Each row is a point on a tangle of strands that fork and nearly touch. The rows are in no order.
Points whose rows are less than 89.8 apart are linked; no others are. Some points are linked to none.
vilo: [ 53  -5 -12 -15 -22  14  26  -9  15 -15   1 -12 -41   5 -14  -1 -24   1
 -22 -38  11  -2  43  50  36 -31  -1  12]
vap: [ 13  15  23 -34 -22 -15 -46   0   8 -10  -7 -30  14  33 -60  27   3  -2
  -1  15  10  19   8 -11  -6 -13  -9 -11]
keko: [  5  37  37   1   4  -7 -38   6 -22  -9 -40 -29  29  -7  12   5   2   6
 -25  -1 -12 -12 -23 -24  12   2  19   6]
monat: [  3  18  44  -2  16 -16 -29   4 -14  11 -33  -2  17  -1 -22 -25  18 -24
   0   3  27 -10  -5 -19  -3 -10  -3 -53]
lanag: [-19  33   4  20  18 -10 -48  11  -3  -8  -7  34  17  17  16  22  18  -1
 -16  -2 -16  30 -42  -5  -6  14  19  -4]
mir: [ 24  -5   1 -26 -15  15  -9   6  -2 -22 -10 -25 -13   1 -18  10 -15   2
 -29 -38  -6  -7  47  29  44 -26   8   8]
Bugo: [  9 -48  12 -31 -21  16  19   9  25  -9  -3 -16  -1   1 -17  17  -4   7
   6   5  11  20  -4 -16  23  17  -2  12]
laro: [-22 -39 -17  43  28  22  58  -4 -21  19  17   5 -13 -17   7   1 -23  11
   6 -40 -13 -18   7  10  35 -14  18  17]
mino: [-34  -3 -21  43  31  14  45  -5 -20  22  16   7  -8 -20  19 -20  -3   5
  17  -8  -8 -34   1  13  -1  -6   2   5]
lasat: [  9  39  12 -21  -9 -25 -38  -5 -20 -15  15 -29  -7  17 -59  21  -1  -2
   2  29   0  -2  36  -3 -20 -34 -43  -6]
boku: [-47 -12 -25   8  10  22 -43  12 -31  15  33  -3  15  -7  -5  16  -2   1
 -13 -14 -25 -18  12  20  49  -5   2  14]
defov: [ -9  -9  -5  24  24  13 -16 -15  12  15   2 -11  39   1  50 -16 -42  -2
 -10 -18 -47   5 -16 -30   8 -14  44   2]
Fos: [  3  12 -10  -6   5  -8  24  -6  28 -21 -15  41   6  -4  39  -1  22  12
   9   9  -9  31 -27 -18 -47  28  23  40]
lokev: [ 16 -14   9 -23 -27 -16 -14   8   8  -1 -21  32  -2  12   8 -21  24  -8
  -5  11  35  32 -13   8 -26  24  12 -12]
loz: [ 24  16  37  -4   5 -10   8 -11 -21 -15 -46 -35  17 -36  16 -25  -7  -3
  -4 -15   1 -48  15 -26   4 -22   9   1]
lep: [-13 -42 -43  17   3  21  35   0   7  30  55  21  -8   8 -18   9 -10   6
  24  13   7  -3 -21  14  21  18 -32   6]
roroz: [  0  24   1  24  15   6  49  -7   7  12  -6 -42   4 -18  23  -8 -11  26
   5  34 -33 -59  -7  -4  -3  17 -17   8]
Lisol: [ -7 -59 -37   5  -3   5  47  -4  17  40  45  19 -25 -11  17 -18 -25 -13
  29  -2   6   3  -9  17   9  -5  -4 -15]
vigat: [-30 -28 -16  21  23  31  11   6 -24  11  19 -17   7 -19   7  14 -25   6
  -8 -34 -27 -30  16  14  49 -10  11  18]
nipus: [ 23  27  10   8  19 -27  16  -5   3 -18 -21  15  33 -26  27 -16  30  -2
  18  11   7 -25 -56 -50 -28   0  -7   0]
Mitem: [-21 -23 -25  22  30  13 -41   2  -1  30  35  16  25  19  18  -4 -27 -24
   2 -12 -20  17 -12 -22   7 -12   3 -31]
meri: [ 12  -3  17 -20   7   7   3   3  -7  -9 -31 -34   1 -20  11  -8 -20   0
 -19 -22 -10 -37  32  12  26 -11  19   2]
Rig: [ -3 -19 -27  20  35   6  55   1  22   6  46  19 -19  -5  10   7  -1   0
  35  17  -3   8 -20 -25 -27   7 -38 -16]
ziku: [  4  25  -2  11 -17 -13 -19 -12 -28 -21  28 -11 -30  14 -26  20  -6  -4
  -7 -11  -4  15  48   3 -19 -42 -39  -1]
lokag: [ 13  14   8  17  -1 -11  14  -9 -13  -9 -28  27  22 -37  21 -23  14  -5
  16 -20  20 -13 -15 -43 -32  -1  23  21]
keta: [-13 -22 -22  -6 -25  11  10  -6   2  15  31  12 -14   6 -29  -4  17  -7
  19  11  38   1 -13  31  19  12 -31   1]
zul: [ 39   3 -19  -2  -3  -3  35 -10   9   0   4 -10 -43   1   5 -26 -26 -10
  -7 -24   1 -20  56  43  -1 -37  -6 -21]
Pezov: [-12 -52 -35   2   9  13  -1   0   2  26  41  15  -2   0  19  -9 -19 -21
  12 -19  -3  17  -1  -1  18 -17   4  -8]
Litu: [ 19  -1  10   2  -4 -12 -12  -4  27  -6 -27   9   8  26  41  -6 -24   0
  -1   8  -8  33 -26 -21 -38  19  32 -14]
Sim: [ 14   4  34 -23 -10  -1 -37  12  13 -19 -30 -40  18  30 -23  34 -27   7
 -16  -2  -8  26  -8 -32   8   5   8  -7]
Girav: [  5  10  20  -6   6  -1 -40  16  25  -6 -22 -14  27  27 -14  21 -16  -6
   3  19  -1  27 -41 -24   3  19   5 -34]
Sola: [-28  49  -9 -10  -2 -22 -73  20 -17   8   9   0   7   6 -12  28  22   5
 -37  22 -22   3   2  14  15  11   2   4]
nel: [ -8   2  -3  18 -15   7  29   2 -26   1   4  -8 -29   8 -24  15   6  20
  -7 -11   4 -17  20  28  14   0 -21  10]
taf: [ 22 -20  11 -39 -49  -2  10  -4  24 -11 -11  -6 -20  12 -15  -8  18  -4
  -1   7  37  29   4  15   0  11  -9   1]
Dozuk: [  3 -14  11 -46 -45   5 -19   0  18  -4 -16  -8   4   6 -28  -8  34   0
 -18   0  29  15   3  40  31  16  18   8]
Nupuv: [  2   1  10   6  -5 -11 -39  12   6  -3 -27  53  17  19  12  -4  22  -6
  -7   7  19  34 -40  11 -11  33  27 -15]
ragos: [ 17  17  54 -12  10 -13 -13  -1 -26 -10 -54 -20  19 -29 -20 -25  14 -13
  -6 -18  27 -32   7 -20   8 -17  12 -27]
kili: [-14   3 -13 -18 -30  11 -15 -20   3  17  26  -7   3  10 -64  -4  23  -5
  15  18  35 -21   4  55  26  -1 -25   2]
Vos: [  2   2 -11   1  -7  -6 -13  -6  16   1   3   7  -9  34  34  -8 -10  -4
 -10  -3 -19  43  10  -6 -40  -4  16  -3]
zomav: [-34  44 -21  -1  -2 -11 -36  15 -23   1  27 -13  -4   1 -30  41   8  19
 -15  30 -24 -25  20  32  16   5 -25  24]
ton: [ -5   3   7 -30 -24  -4 -42   5  -9   7 -14   1   9   4 -20 -17  25 -11
 -28  -5   8  -5  22  41  31   4  15 -15]
sez: [  6  -2 -23  10  15  -5  35 -20   7  17  17  -9 -30   0  30 -34 -34 -17
  16 -14 -21 -18  50  19 -22 -38   3 -25]
Makil: [ -7 -25   9  -3   5  16 -15   6   4  -7 -10 -11  20   4  27  17 -22   7
 -23 -22 -26  18 -14 -25  15   7  29  17]
Mudid: [-31 -14 -13 -11   5  15 -34  21 -17   7  22   0  22  -4 -33  18  13  -1
   0   6   1  -9  -9   3  35   5 -14   5]
rusin: [-16  27   1 -16  22  14 -24  13  -1  11  14 -49  33 -10  -5  20 -19   9
  -6  33 -39 -37  -5 -15  19  10 -19   8]
Sas: [ 10  14  22  -4  18 -16   2  -1  -3   3  -9 -18  -7  -6  -1 -27   3 -21
  16  15  23 -16   2 -38 -37 -17 -30 -52]
kam: [ 14  -9 -11  -5 -17   0  -4  -9   5  -7  19  -7 -22  24  10   8 -15  -8
  -2 -14 -11  29  32   1 -14 -22 -12   1]
Duk: [ 35  -9  21 -18 -14 -20  51  -8   3 -13 -38   9 -25 -34  13 -26 -13   1
  16 -10  24 -24  29  -1 -32   0  17   1]
mefu: [ 12 -29 -16   7   4  15  43   1  23 -11  30  13 -27  10   9  24   0   9
  21  12  -2  41  -9 -27 -17  12 -27  10]
tof: [ 13  -4 -11  16 -21  -1  49  -6  12 -11  12  21 -49  18  10   5  17  11
  14   9  11  38   8  10 -35  11 -17  16]
lene: [ -7 -20   9 -28   1  20  -7  21   9 -13   7 -22  21   0 -37  38   5  17
   5  18  -5   3 -12 -20  26  19 -14  21]
suf: [ -6  21 -10  21  10   0  59 -10  11 -19  -4  34 -29   2  20   2  21  23
  17  10  -9  25   1   5 -36  19   7  41]
Muzen: [-10   7   2  41  37   7 -31  -2   2  10   4   3  38   4  31  -2 -21 -11
   0 -10 -27   6 -40 -40   5 -14  13 -19]
tezo: [-14 -16 -13  24  26   2  60  -1  10  18  17  17 -12 -31  25 -23  -1   6
  30  23   5 -31 -26  -6 -20  13  -8 -13]
sise: [ 21 -14  16   9 -19  -6  65  -6 -11  -9 -36  19 -26 -27   4  -4   6  18
  11  -9  23 -17  17  14 -17  26  18  29]
fuf: [-22  11 -31   5 -22   2 -32 -15 -15   8  46   6  -6  16 -43  22   1  11
  -3  19   3 -16  11  49  22  -6 -33  28]
Gimul: [ -6   2  10  10   4  -1  25   9 -23 -14 -23  19  -4 -37   8 -13  29   8
  11  -1  26 -24  -7   3 -16  17   4  19]
zep: [-36  42 -14   8   3 -17 -50   9 -13  -5   5  29   1   6  14  13  37   8
 -36   3 -23  24  -5  23  -8  12  24  22]
kes: [  9  19   9  -2  21 -10  23   1  10 -14  -3   1  -5 -14  24 -13  21  -6
  18  26  10 -10 -26 -37 -42   7 -27 -18]
Tubur: [ -2  13  31 -13 -12 -15 -40   4  -2  22 -22  15  19  12 -39 -23  37 -28
 -12   8  31   6   7  19  11  -2   5 -52]
gab: [ 19  10  10  12  -5  -6   9 -15  21 -19 -35  18  17   7  39  -3 -21  11
   1 -16 -13  41 -20 -36 -42   8  45  32]

A fork is a point with three links, a tip a point with one. Leave the first point through the second and follow the links. Name the first fork or tip that comes.
Nupuv / lanag => Makil
keta / kili => taf
lene / Mudid => Girav

A fork is a point with three links. Follow the links from the first point to the second and name the forks in between, in order.
Dozuk / tezo => taf
Mitem / vilo => taf monat
sez / Bugo => monat taf
mir / lokag => monat
